Each row is a point on a landscape with many valleys, with its height.
From any point a ball rolls to the lowest of the 2 points nearest to it. It stops when none of these is lower. Distance is the straight distance between rows; heights are no part of it.
k_747: [131 121 134 137 169 112 122 116 146 112 118 136 130 140 147 152 108 128
 155 118 143]  h=233
k_97: [124  81 143 130  93 138 133 124 138 114 140  95 134  76 104 112 116 147
 128 123  89]  h=510
k_290: [ 70 147 160 117  77 167 155 160 112 144 102 171  67 150  83 113 135 108
 117 154 110]  h=154
k_40: [119  65 130 116  28 147 149  95 165 119 161 117  84  78 102  73 134 104
 125 118  92]  h=321
k_957: [119 182 119 135 158 128 112 166 120 104 121 139 145 126 122 139 122 108
  92 187 143]  h=337
k_153: [ 18 162 188 125 122  87 136 100 115 145  95 127  72 135 116 100 122 156
 126 114 146]  h=131
k_184: [105 133 141 106  52 101 155 128 125 147 129 151 110 141 101  84 157 125
  89  79  62]  h=316
k_548: [128 172 122 144  88  74 130 136  98 130 144  73 158  68  92  86 141 160
  73 127  88]  h=581
k_14: [134 106  99 162 148 139 117 150 136 131 143 145 135 126 127 184  98  94
 130 151 175]  h=79
k_334: [142 145 138 158 111  65 132 123 131 121 120 154 117 155  97 122 157 111
 130 129 142]  h=603
k_903: [ 65 179 186 109  88 103 121 151 115 126 128 125  88 117 111 100 164 138
 114 162 119]  h=230
k_772: [115 160 102 130 146 186 134 193 111 110 129 149 143 142 143 142 118 111
  89 171  87]  h=413
k_285: [166  60 130 138  98 108 109 131 101 130 168  86 145 115 143 136 164 143
 154 119 141]  h=380
k_91: [202 139 110 114 227 195 121 127 158 169  93 138 119 159 165 181 130 114
 141 126 195]  h=498
k_58: [175  90 100 143 111 108 118 114  90 155 113  86 169 120 120 116 154 160
 112  61  88]  h=434
k_898: [117 127 168 120 121 117 139 123 167  91 144 152  88 166 153 107 112 110
 158 156 157]  h=267
k_146: [137  71  87 143 123 148 115 135  99 162 160 139 153 147 157 193 113 106
 159 103 190]  h=435
k_638: [117 106 150 137 110 115 147 102 127 129 118 108 121 120 112 108 135 163
 142  73  70]  h=249
k_376: [ 93 168 166 135  66  84 131 139 116 125 140  92 115  65  71  90 151 138
 102 155 109]  h=444
k_427: [192 144 108 118 166  81 116 116 146 120 120 140 156 210 193 106 125 122
 125 122 187]  h=411
k_800: [138 132  92 132 150 195 126 186 115 132 140 124 156 100 127 161 106 120
  86 156  97]  h=351
k_20: [114 191 152 126 148 131 115 172 122 100 112 146 118 156 128 108 144 110
 105 200 142]  h=347
k_584: [101 185 162  97 111 123 127 156 102 126  97 170  93 194 135  95 179 114
 112 176 132]  h=260
k_243: [148  76 104 142 133 166 147 131 153 127 155 164 103 156 139 175  92  96
 175 150 173]  h=195
k_589: [105 109 155 148  90  78 139 111 145  91 174  96 105  87 125 104 146 131
 144 141 119]  h=185
k_828: [107 115 132 150 105 153 139 140 134 136 102 122 136  69  66 117  99 130
 112 119  91]  h=103
k_707: [137 184 166 120 177 150 108 161 148 104  93 140 120 160 146 110 121 123
 113 182 163]  h=360
k_459: [141  70  99 142 110  96 138  95 118 139 142 137 134 146 134 134 131 132
 168  63 106]  h=501
k_373: [142 117 134 128 178 113 106 104 167 125 134  97 142 122 163 150  89 128
 145 129 217]  h=554
k_813: [ 69 148 179 128 149 128 134 105 184  88 129 132  91 123 137 102  76 117
 144 170 178]  h=236
k_774: [175  63 103 127  62 184 159 130 137 141 128 150 102 122  86 113 117 123
 141 111  88]  h=591
k_660: [163 105 145  97  18 125 142 116 148 142 138 129  95 107  89  68 168 122
  87  99  88]  h=503
k_877: [ 97 155 170 149 105  67 142 106 122 104 157  65 103  92 127  84 159 172
 132 113 100]  h=221
k_370: [120 140 125 150 155 153 120 141 119 137  96 125 149  86  80 144 112 137
 110 114 101]  h=215
k_656: [ 70 166 193 113 135 126 136 126 152 111 107 135  83 149 143 101 105 132
 132 163 168]  h=226
k_501: [189  73  93 117 104 185 134 162 107 144 151 141 133 157 125 145 147 129
 158 135 112]  h=796
k_995: [ 95 181 118 129 173  93 116 112 109 131 143  83 171  81 141 145  91 175
 115 113 103]  h=468
k_485: [141 112  88 132 132 145 123 165 105 127 133 145 162 149 143 154 129 110
 113 122  93]  h=343
k_862: [149 134 112 133 163 148 137 114 124 143  79 184 126 168 102 137 130 135
 162  98 102]  h=392
k_554: [167 112  92 129 150 138 122 118  92 143 107 140 165 165 144 135 159 146
 140  87  83]  h=666
k_763: [122 128 154  98  24 112 137 137 141 134 146 110 103  72  72  67 153 116
  68 126  96]  h=496
k_477: [134 138 163 129 175 176 138 133 189  99 111 141  96 153 145 125  83 114
 138 161 187]  h=266
k_25: [ 90  84 148 138  67 136 152  81 168 113 145 122  87  83  91  83 146 115
 156 121  94]  h=344
k_827: [132  72 100 132  96 172 110 146 118 136 165  80 160  49 106 137  93 141
 118 141 129]  h=410
k_313: [ 80 163 171 153 137  67 135  88 122 104 138  83 107  90 127 106 120 169
 134 118 125]  h=187
k_199: [142 165 155 104 205 152 122 116 215 142  74 116 144 153 156 107  79 132
 101 120 200]  h=336
k_188: [173  79 127 129  62  79 130 129 112 125 178  90 134 121 135 112 182 135
 135 104 105]  h=424
k_822: [101 196 142 108 180 147 128 135 146 121  70 170 120 192 163 114  93 118
  95 130 154]  h=489
k_732: [ 98  95 149 100  29 134 144  88 161 123 152  99  90  59  99  57 128 130
  87 117  90]  h=303
k_895: [ 55 159 168 146  87  86 152  81 121 115 164  71  92  63 111  74 131 170
 131 125  91]  h=261
k_764: [163  99  91 158 166 188 124 157 121 156 131 141 138 140 130 204 116 104
 134 135 170]  h=147
k_422: [100  89 106 148 156 157 101 105 123 159 161  94 156  64 148 201  90 122
 156 120 204]  h=443
k_546: [166  77 104 135 103 167 113 172 107 129 155 114 155 124 130 155 142 113
 127 149 128]  h=811
k_670: [149  86 142 133  87  99 148 105 152 114 152 145 100 137 102 116 154 115
 183 131 129]  h=192
k_413: [148 114 130 141 141 198 145 174 127 118 140 136 114 139 121 156 120 113
 123 159 103]  h=256
k_277: [ 92  99  96 133 141 143 114 100 115 156 183  70 165  42 131 181  72 142
 148 126 168]  h=466
k_696: [107  64 109 156 129 135 127 105 140 118 160 122 125 101 139 163  97 103
 167 136 170]  h=381
k_239: [120 111  83 133 148 103 106 125  88 139 151  98 179 121 171 162 114 143
 113  84 116]  h=400
k_611: [167 139 128 124 162 181 148 152 158 114 125 174  96 190 166 140  94 111
 146 162 163]  h=442
k_475: [145 137 132 124 150  73 113 121 106 100 143 102 153 163 196 122 154 155
 128 110 106]  h=538
k_649: [138 144 120 150 182 128  96 134 132 134 128 106 157  73 101 177 106 124
 131 152 172]  h=580
k_346: [ 80 145 183 112 106 139 156 120 153 126 100 179  48 183 115 104 119 110
 160 151 169]  h=189
k_236: [143  87  81 137 136 143 121 140 103 146 142 149 163 158 144 177 119 116
 139 100 129]  h=421
k_252: [129  72  98 168 113 177 153 147 139 121 163 150 110 120 122 171  94  88
 146 151 145]  h=152
k_315: [128 160  99 124 117  99 109 164  92 104 145 118 172 137 149 110 164 118
  82 168  97]  h=521
k_942: [166  69 117 148  87 117 119 107 106 147 120  76 152  78 100 109 131 160
 105  69 105]  h=475
k_38: [176 128  86 126 178 105 100 121 116 130 120 144 159 192 183 148 145 119
 133 120 179]  h=460
k_766: [187 148 147 123 188 174 124 128 153 127  89 164 105 183 127 126 131 132
 162 153 152]  h=317
k_556: [113  84  83 141  82 145 154 139 144 131 142 153 130 112 101 133  95 101
 115 103  90]  h=341
k_84: [154 136  97 150 101  75 128 140 108 127 124 157 141 157 109 115 173  96
 109 128 116]  h=590
k_943: [ 58 127 137 133 100 118 149  79 136 111 154  77 123  50 114  87  95 162
 132 123  87]  h=297
k_686: [146 113 115 131 125  92 150  98 132 130 119 171 115 174 126 127 133 129
 174  85 110]  h=476
k_542: [177 142  98 116 225 187 110 127 125 165  91 127 150 144 163 187 148 122
 127 112 152]  h=480
k_18: [ 97 131 146 137  59 104 144 115 139 118 158  92 119  41  68  87 114 140
 111 146 103]  h=457
k_93: [128 126 102 141 202 187 123 131 150 157 113 125 139  88 131 203  97 126
 131 113 146]  h=279
k_920: [161  61 137 136 136 141  94 132  97 147 151  91 153 103 134 168 143 135
 169 122 164]  h=334
k_492: [155 146 159 117 145 120 129 122 187 106 103 155 113 200 160  87  93 114
 135 154 199]  h=338
k_224: [158 161  79 103 227 155  85 122 109 143 102  99 180 122 192 172 155 123
 100 140 168]  h=396
k_364: [135  64 114 130 130 147 100 120  89 158 154  67 169  76 134 158 118 162
 137  82 130]  h=525
k_742: [155 142 151 103 199 167 106 145 149 104 120 125 130 151 171 145 126 132
 142 152 149]  h=304
k_159: [105 125  81 129 170 127 109 131 103 150 153  96 182  93 146 189  83 146
 109  91 123]  h=358
k_658: [115  83 103 126  46 115 158 122 152 128 159 151 113 125 114 119 122  95
 125 100  88]  h=292
k_360: [166 154 143 112 130 116 141 107 127 127  97 181  97 193 121  97 156 146
 187 125 121]  h=464
k_745: [ 83 157 166 107  83 135 137 142 106 163  83 173  74 161  75 106 172 119
 130 138 119]  h=186
k_292: [187 115 133 120 100 135 129 155 111 127 121 148 125 154 101 110 189 130
 145 147  97]  h=339
k_570: [106  57  93 150 113 109 141  87 137 128 154 137 130 131 145 146  98 111
 165  83 130]  h=517
k_34: [114 174 127 145 116  77 125 137  91 123 119 102 145 108 106  96 162 149
  85 111  79]  h=593
k_503: [185 106  93 121 157 137  96 126  84 145 129 136 163 183 175 156 169 127
 158 126 154]  h=516
k_284: [143 119 135 132 122 140 158 102 144 128 102 178  97 168 107 119 128 132
 189 112 111]  h=446
k_506: [158 138 116 154 176 125 102 129 105 139  92 111 168 109 109 146 159 138
 116 131 120]  h=340
k_312: [ 92 126 119 154 144  68 125  93 137 102 147 112 136 108 147 135  91 137
 138 111 143]  h=532
k_600: [ 42 158 164  96  59 119 144 148  98 154 126 126  95 119 100  89 152 139
  84 126  85]  h=274
k_240: [139 159  82 140 161 113 107 151  89 115 120 131 182 136 150 137 163 116
  92 159 121]  h=545
k_916: [135 132 112 146 166 203 133 171 135 129 145 130 128 112 133 185 102 115
 113 165 130]  h=290
k_901: [170 134 161 105 170 145 141 105 142 114  98 157  99 194 135 112 135 155
 192 125 134]  h=385
k_12: [153 148 164 139 173 176 131 140 153 114  98 152 100 145 117 140 119 118
 151 170 160]  h=283
k_982: [116 157 132 121 106 167 133 195 105 114 127 140 131 136 116 111 149 120
  90 176  79]  h=448
k_418: [106  80 127 156 110 130 143 108 160 106 144 142 107 114 111 136 108 109
 169 135 129]  h=369
k_129: [144  99 100 128  51  73 144 126 134 137 160 152 136 138 114 119 157 105
 117  98 101]  h=218
k_738: [141  61 100 111  28 109 137 105 137 130 166  91 122  78 130  88 124 123
  88  85 100]  h=483
k_997: [182 143 122 130 153 104 116 122 120 120 101 165 136 188 139 125 158 124
 150 139 150]  h=619
k_782: [118 114 158 128 155 132 128 115 186  90 138 131 111 139 166 120  83 119
 148 169 185]  h=250
k_301: [128 167 137 149 143 112 136 116 111 142  70 171 122 166  92 119 149 123
 139 116 117]  h=319
k_973: [ 98 166 147 154 147  85 118 116 137 114 142 102 133  76 100 128  92 142
 134 163 144]  h=484
k_946: [ 99 129  89 142 136 147 128 141 121 137 146 112 163  64  99 164  61 131
 111 123 109]  h=352
k_6: [143 169  96 113  99 113 137 145  90 118 109 174 142 191 133  97 201 104
 105 142  75]  h=391
k_52: [100 180 148 145 154 133 115 142 105 129  83 125 141  96  82 116 136 142
 111 144 103]  h=278
k_420: [151 108 127 162 107  71 111 129 103 122 170  62 150  72 111 129 146 150
 126 130 146]  h=548
k_699: [123 167 165 107 130 116 134 133 155 107 101 174  97 213 155  85 120 122
 126 148 165]  h=296
k_626: [ 86 150 113 112 181 125 126 131 130 118 149 106 163 100 162 158  71 154
 119 112  94]  h=452
k_215: [146 161 114  98  77  94 146 140 108 135 135 191 110 192 122  97 197 104
 132 142  94]  h=488
k_819: [168  83 113 114  68 149 107 147 112 129 138  64 154  47 100 109 106 147
  88 130 122]  h=470
k_573: [ 99 116  97 135 173 161 127 123 129 142 128 123 153  95 124 186  79 128
 127  98 114]  h=313
k_469: [ 80 155 141 141 157  75 132  89 170 104 130 128 123 126 150 119  69 127
 129 122 161]  h=536
k_715: [119 158 160 121 147  72 131 124 109 106 127 115 128 167 168  99 159 163
 123 101  84]  h=549
k_446: [127 127 101 142 169 166 106 138 121 159 145  91 162  50 106 192  89 131
 128 140 152]  h=569
k_754: [178 110 137 134 176 118 101 122 133 136 118 119 146 145 148 158 135 135
 159 130 173]  h=259
k_342: [136  75 109 150  84 125 130 153 139 122 167 122 130  87  95 145 126  97
 133 156 139]  h=295
k_456: [ 82 144 166 115  46  85 164 102 120 140 153  93  89 103 118  70 170 156
  75  67  67]  h=272
k_338: [101 150 157 128 115 101 133 133 126 114 124 138 120 127 114 116 134 130
 126 129 101]  h=193
k_919: [146 161 100 123 197 142  83 132 100 160 133  72 187  55 129 184 125 150
 119 145 143]  h=428
k_700: [166 118 141 130  64  90 125 140 115 125 146  87 134  93 100  85 176 141
  87 119  90]  h=512
k_540: [153 104 141 131  82 119 141 111 115 137 106 103 126 110  94  86 155 165
 109  67  64]  h=308
k_32: [154 110 136 146 101  95 117 144 115 112 152 100 143  97 104 121 162 131
 126 139 116]  h=530
k_820: [157 110 169 115 116 119 137 118 124 111 132 134 107 156 129 104 172 154
 174 121  93]  h=71
k_241: [128 150 109 125 160 102  98 143  98 126 170  77 180  81 151 158 105 141
 119 156 142]  h=436
k_291: [123  98  80 137 134 157  98 137  92 176 150  84 189  50 105 178  91 135
 108 105 151]  h=533
k_815: [147 134 106 146  82  71 117 130  93 127 169  57 162  48  94 109 120 161
  94 133 116]  h=567
k_137: [112 118 129 159  73 106 149 132 133 136 112 166 113 118  60 118 139  97
 122 115 109]  h=243
k_430: [144 138 130 110 127 150 148 160 144  99 140 174 103 200 168 128 119 111
 143 155 126]  h=423
k_818: [131 116 138 145 166  84 103 108 141 107 155  88 140  98 145 152 102 138
 144 145 192]  h=559
k_478: [102 157 138 120 178 116 114 111 162  97 155  98 136  92 159 142  61 139
 132 165 175]  h=499
k_951: [115 157 152 120  87 148 132 157  89 148  77 157 103 151  74  91 196 123
 109 146  92]  h=252
k_207: [151 141 116 105  97 115 146 153 127 116 145 186 112 192 146 113 154 112
 145 141  99]  h=471
k_706: [128 118 155 114  49  89 161  97 136 137 162 107  98 128 117  71 188 148
 109  68  69]  h=240
k_580: [156  40 102 142  95 164 122 123 112 149 140 116 142 110 110 154 125 132
 156  95 138]  h=592
k_681: [104 119 120 147  85 128 166 130 141 123 122 189  89 145  84 126 117  90
 143 132 120]  h=276
k_90: [153 120 110 143 173 129  87 135  96 148 131  80 180  89 134 168 143 148
 126 123 147]  h=384
k_362: [128 124 175 112  85  87 150 111 126 122 139 123  98 150 124  86 181 149
 149  96  79]  h=175
k_595: [151 138  89 101 219 184 114 140 152 152 118 135 150 160 211 189 103 111
 110 109 167]  h=537
k_354: [129 107 143 141  92  61 141 101 151 103 165 118  97 131 130 107 163 124
 157 117 124]  h=146
k_887: [163 141  82 129 199 133  95 111  88 146 103 108 185 142 166 170 171 120
 106 117 155]  h=422
k_578: [ 45 128 178 119  56 125 152 128 135 137 133 140  64 104  71  95 156 116
 132 150 122]  h=473
k_403: [132 171 117 109 175 113 111 130 120 106 102 147 156 182 188 126 138 129
 108 130 117]  h=513
k_870: [163  50  95 126  87 167 148 112 122 143 135 145 123 135 112 135 121 134
 178  97 106]  h=611
k_722: [154 155 111 125  83  86 129 138  92 126 121 134 147 155 126  84 202 124
  91 118  70]  h=241
k_826: [200 131  98 123 165 172 128 147 134 128 137 169 115 197 161 152 121 114
 153 161 181]  h=462
k_535: [190  87 112  97  38 170 152 130 133 141 124 151 110 134  90  86 145 130
 121 103  80]  h=560
k_801: [140  92 128 129 150 147 141 109 164 111 133 153 104 158 142 150 100 115
 172 130 158]  h=217
k_166: [199 145  73 126 144 118 122 126  97 118 105 164 157 194 146 129 187 103
 137 167 146]  h=594
k_200: [159 141  92 103 201 160 128 133 153 137 109 170 139 201 188 156  88 114
 119 105 160]  h=518
k_185: [155 146 112 120 136 143 121 162 120 104 131 158 135 182 161 135 150 105
 123 175 126]  h=397
k_339: [153  83 104 125 143 173  92 148  85 170 139  89 179  92 144 170 139 140
 122 104 135]  h=463
k_729: [ 74 174 189 102  93  64 134 114 120 150 112 149  53 192 136  88 175 134
 126 132 162]  h=237
k_515: [115  88  89 141 107 128 106 107  92 165 164  59 182  31 113 160  81 152
 129 109 152]  h=490
k_924: [148  44 114 146 103 171 104 117  85 180 135  91 164  87 120 159 123 146
 147  76 160]  h=563
k_486: [169  97 142 130 184 152  82 124 111 152 132  96 151 110 147 181 147 135
 163 130 197]  h=294
k_111: [162 138 105  94 209 175 112 138 179 160 122 113 140 147 205 176  83 111
 105 117 213]  h=544
k_981: [108 167 132 117  79 119 123 169 100 125 133 136 131 124 102  92 173 113
  77 149  84]  h=474
k_628: [118 136 129 139 124 158 139 143 107 142  77 148 140 120  82 119 130 137
 105  99  65]  h=318
k_552: [130  85 100 150 108 155 115 160 122 126 166 100 151  64 104 168  95 109
 126 157 156]  h=350
k_228: [194 119  74 122 134 141 132 151 106 127 138 180 134 203 155 147 152 112
 159 158 145]  h=514
k_610: [ 84 168 161 114 165 141 146 122 150 118  89 178  99 187 155 116  80 131
 131 111 144]  h=482
k_640: [ 94 171 190  99  90 103 127 156 116 135 122 156  73 159 115  94 184 121
 124 169 135]  h=242
k_439: [209 116  94 109 193 165 104 115  98 163 109 138 157 185 178 166 167 137
 170 110 173]  h=570
k_145: [128 180 113 110 218 154 117 135 176 133 108 128 149 120 167 166  68 112
  92 140 184]  h=312
k_900: [ 66 130 162 130 120 132 143 107 123 120 125  94 123  70 105 105 102 171
 133 109  69]  h=288
k_381: [131  49 123 149  87 131 131  88 127 129 140  69 138  51 104 110 108 148
 130  91 111]  h=492
k_175: [123 163 142 116 165  76 113 128 133  90 135 121 145 168 193 111 119 136
 112 130 132]  h=527
k_217: [164 130 146 129  72  99 138 143 120 132 125 141 116 135  80  89 195 115
 125 134  95]  h=407
k_167: [145 197 117 114 221 167 121 128 143 123  64 151 145 171 161 132 129 115
  91 145 149]  h=367
k_665: [129 165 107 124 224 186 131 145 164 146 103 131 128 108 153 194  85 110
 104 133 154]  h=300
k_616: [121 174 143 143 190 129 108 133 120 121  85 136 148 118 114 137 132 135
 122 141 128]  h=309
k_108: [111 140 168 130  56  92 138 139 126 129 136 122  99 107  76  91 184 123
 111 144 103]  h=433
k_386: [139 129 149 128 124 188 144 160 124 123 117 160 106 149 101 127 141 127
 137 144  86]  h=201
k_264: [130  83 102 137 125 168 129 129 122 142 116 108 154  84 109 143  93 147
 106  85  88]  h=121
k_41: [108 194 126 120 148 144 134 144 109 131  66 197 106 211 131 109 145 108
 106 154 139]  h=163
k_464: [171 162  87 142 207 124 105 106  99 128  73 132 179 154 143 137 179 112
 110 146 148]  h=447
k_705: [152 184 105  98 238 164  96 125 143 129  85 113 166 141 190 154 128 122
  98 132 146]  h=382
k_89: [176 101  87 111 101 146 136 140  94 148 118 154 148 164 118 114 159 136
 127  96  73]  h=724
k_608: [181  86 121 106  41 112 153 113 137 150 150 141 106 132  91  91 172 121
 130  95  88]  h=522
k_394: [ 78 147 168 152 119 108 135 114 137 116 130 104 107  65  80 107 119 143
 140 149 119]  h=477
k_661: [ 65 160 175 101  83 130 134 157 107 125 137 115 114  98 101  87 135 143
 109 155  85]  h=251
k_839: [ 83 155 174 129 150 122 126 130 142 101 114 136 109 127 120 119 115 134
 139 154 129]  h=216
k_831: [ 70 148 179 129 105  83 136 107 152  96 154 114  88 108 136  98 131 128
 147 147 134]  h=210
k_879: [ 54 137 176 121 101 156 147 133 139 122 111 162  61 137 101 112 113 116
 147 161 133]  h=171
k_85: [ 94 118 173 123 143 169 142 119 137 117 108 137 109 123 109 116 118 149
 155 121  79]  h=190
k_881: [143 190 139 114 216 136 116 107 171 132  57 142 149 167 154 110 106 129
  93 122 180]  h=353
k_203: [153 106  99 138 183 182 109 139 115 178 118 121 153 104 136 206 125 117
 133 108 160]  h=225
k_874: [113 180 118 130 197  98 109 118 102 115 120 103 171 121 167 144 119 165
 101 105  99]  h=478
k_113: [184 108  88 114  97 173 156 151 109 143 129 174 122 174 118 126 149 130
 160 125  88]  h=771
k_375: [ 88 117 129 129 135 149 140 116 130 122 126 111 146  88 114 131  90 151
 118  95  69]  h=238
k_844: [112  82 120 133 159 157  97 107 129 168 158 108 144 103 180 209 103 114
 158 102 238]  h=425
k_415: [165 141  82 148 134 118 120 140  96 124 106 156 161 167 130 130 170  99
 113 149 112]  h=568
k_42: [175 144 108 141 214 147 107 116 125 142  69 142 157 144 132 165 154 121
 128 120 140]  h=465
k_256: [101 189 149 129 156  70 112 110 143  98 152  99 142  93 138 117  73 147
 125 176 174]  h=494
k_873: [163 135 133 118 141  81 121 124 162 100 126 146 124 184 171 109 121 111
 140 143 182]  h=368
k_624: [178 114 138 121 138 149 131 140 122 115 126 151 112 170 120 124 153 139
 182 154 113]  h=213
k_227: [118 174 111 126 184 126 113 149 148 109 126 131 146 123 149 164  82 114
 106 164 160]  h=322
k_494: [160 102 129 120  67 118 115 130 120 124 141  69 138  60 108  80 126 152
  85 114  90]  h=495
k_651: [105 129 164 129 103 157 149 133 125 132  99 159  95 143  91 108 141 134
 150 121  88]  h=114
k_300: [175 127 134 113 202 153  98 126 157 138 113 114 137 151 176 158 119 134
 135 131 186]  h=285
k_214: [123 102 136 151  64 121 147 114 140 136 105 129 119  72  57 100 122 125
 112 100  99]  h=194
k_680: [118 126 101 125 123 126 113 158 108 112 172  97 166  93 142 148 108 139
 112 150 110]  h=467
k_425: [159 130 134 112 184 175 104 159 116 119 117 115 149 145 163 149 147 139
 137 147 103]  h=335
k_289: [ 91 161 181 132 116 145 126 154  98 134  83 134 109 118  74 101 164 145
 118 150  98]  h=306
k_238: [138 163 119 115 186 126 126 129 149 117  99 163 135 196 174 130 101 112
 113 120 146]  h=500
k_587: [ 99 142 112 104 192 128 113 125 151 118 146 115 158 130 198 171  66 134
 123 114 141]  h=441
k_557: [136 188 122 132 179 182 151 146 124 127  78 198 103 208 132 131 127 111
 118 154 131]  h=61
k_158: [ 85 108 104 141 134 132 129 114 139 113 164  99 150  61 119 157  66 133
 143 141 126]  h=379
k_597: [114  76 100 144 152 138 119  99 163 128 153 128 126 130 169 171  74  99
 161 126 210]  h=389
k_543: [102 119 129 147  96 126 138 147 141 104 146 141 119  90  79 131 106  97
 129 162 130]  h=246
k_968: [179 139 150 102 222 170 120 114 199 142  90 116 124 146 165 143  93 126
 134 116 191]  h=310
k_891: [ 57 128 160 131  62 115 152 109 147 121 147 116  94  67  78  96 126 122
 122 151 113]  h=469
k_123: [ 93 127 117 137 118  99 131 101 119 112 181  70 153  57 122 132  85 155
 134 143 118]  h=398
k_435: [ 79 123 164  90  35 124 148 113 141 129 147 106  89  92 111  63 146 139
  87  96  66]  h=291
k_802: [165  65 113 128  80 137 146 121 140 116 168 146 103 153 123 132 133 110
 186 141 130]  h=239
k_917: [145 118 126 100 189 144 109 111 189 140 138  95 142 143 198 153  72 121
 123 119 226]  h=550
k_677: [112 114 119 126 113 118 138 146 119 109 142 138 140 134 131 124 122 125
 116 114  81]  h=245
k_966: [166 121 117 144 113 108 129 116  93 137  93 109 150 131 102  93 180 160
 101  75  66]  h=373
k_958: [158 158 151 147 147  75 125 113 142 115  88 151 118 168 113 110 142 120
 138 136 166]  h=609
k_110: [120 141 133 109  51 113 133 164 123 120 155 117 130  84  90  92 141 117
  78 147  91]  h=486
k_575: [ 48 195 184 133 120  74 139 109 108 132 112  99  93 106 115  99 121 172
 116 126 120]  h=158
k_795: [126 142 117 114 115 109 113 162 101 113 156  93 167 106 135 110 130 143
  93 141  76]  h=493
k_749: [136  89 103 145 145 129 100 124 130 151 155 137 143 144 176 190  99 100
 153 118 235]  h=404
k_965: [161 122  95 119  49  88 135 135 114 137 146 131 137 141 117  93 175 117
  79  93  72]  h=76
k_88: [ 86 186 179  92 113  79 130 133 138 124 105 159  81 199 161  77 138 124
 106 147 176]  h=257
k_261: [145  99 124 167 130  61  98 114 117 119 162  80 142  91 127 152 132 131
 148 134 183]  h=564
k_793: [143 161 117 137 184 167 137 144 132 127  79 173 127 165 125 150 121 116
 123 139 126]  h=153
k_211: [ 39 136 173 132 102 102 151  95 132 129 100 151  76 136 107 105 132 132
 150 101 120]  h=157
k_775: [112 143 147 114 145 154 155 117 154 122 109 195  91 194 146 125  98 124
 161 122 123]  h=472
k_429: [100 112 110 161 112 158 161 154 150 110 145 161 108 121 103 158  90  93
 127 150 120]  h=204
k_165: [107 151 122 131 153  80 110 109 117 110 185  68 158  73 153 142  83 162
 139 153 146]  h=416
k_17: [ 70 149 156  84  34 107 151 131 112 168 135 134  98 129 105  75 171 128
  62  85  76]  h=293
k_76: [159  90 100 139 106 167 131 139 115 148  93 133 143 115  81 121 115 135
 103  90  82]  h=280
k_739: [104 128 165 105  89 133 157 123 162 102 153 175  64 169 140 103 136 108
 169 159 125]  h=284
k_392: [ 66 112 166 143 103 111 155  84 135 127 113 122  92 108 104  91 138 149
 150  82  82]  h=197
k_959: [115 113 116 121 171 111 113 124 123 116 151 114 160 145 197 166 100 144
 131  91 123]  h=430
k_335: [129  95 121 125  83 151 168 131 157 114 160 172  78 167 128 121 128 103
 182 146 112]  h=282
k_223: [161 166 120 131 176 162 119 161 135 105 105 154 132 177 155 132 139  99
 110 191 159]  h=375
k_599: [127 163 113 129 197 126 105 125 146 138 142  95 156  70 134 189  75 123
 133 160 202]  h=586
k_955: [ 90  88  98 148 141  88 124  85 130 126 155 104 145 104 160 156  89 133
 153  79 134]  h=526
k_348: [ 82 157 181  96  90  94 149 104 142 145 107 181  47 193 129  89 142 126
 156 140 168]  h=212
k_809: [ 76 102 156 161  98 123 149  87 160 107 128 134  83  96  93 106 132 113
 168 141 122]  h=357
k_205: [128 122 116 111  49 104 168 120 128 149 137 180 106 168 102  99 155 119
 130  85  73]  h=371
k_466: [ 89 122 122 151 128  92 143 102 174  93 136 155 105 136 140 128  76  93
 142 134 170]  h=540
k_592: [153  65 114 124  47 101 125 132 122 125 174  80 139  89 129 115 141 128
 115 102 116]  h=459
k_671: [186 113  98 112 192 172 110 125 100 158 104 132 157 165 158 164 159 150
 158 101 110]  h=618
k_372: [ 54 169 203 107  96  83 135 122 135 121 136 121  65 135 132  89 153 141
 137 154 147]  h=222
k_329: [107 188 125 136 151 117 127 127  86 142  52 176 128 182 109 102 169 115
 108 135 117]  h=255

Where does a ball stop that starts at each point below?
k_774 | k_651
k_548 | k_252
k_240 | k_14
k_113 | k_290
k_207 | k_14
k_228 | k_14
k_34 | k_14

Call two points neighbours if one is among the 2 nearest of the other. Go from one point of each pair to the other, from neighbour to neighbour, staying as low as possible. Name the highest point that can't be avoided.
k_264 / k_252 | k_628
k_828 / k_290 | k_289
k_252 / k_828 | k_681
k_338 / k_820 | k_146
k_557 / k_903 | k_584
k_264 / k_153 | k_943
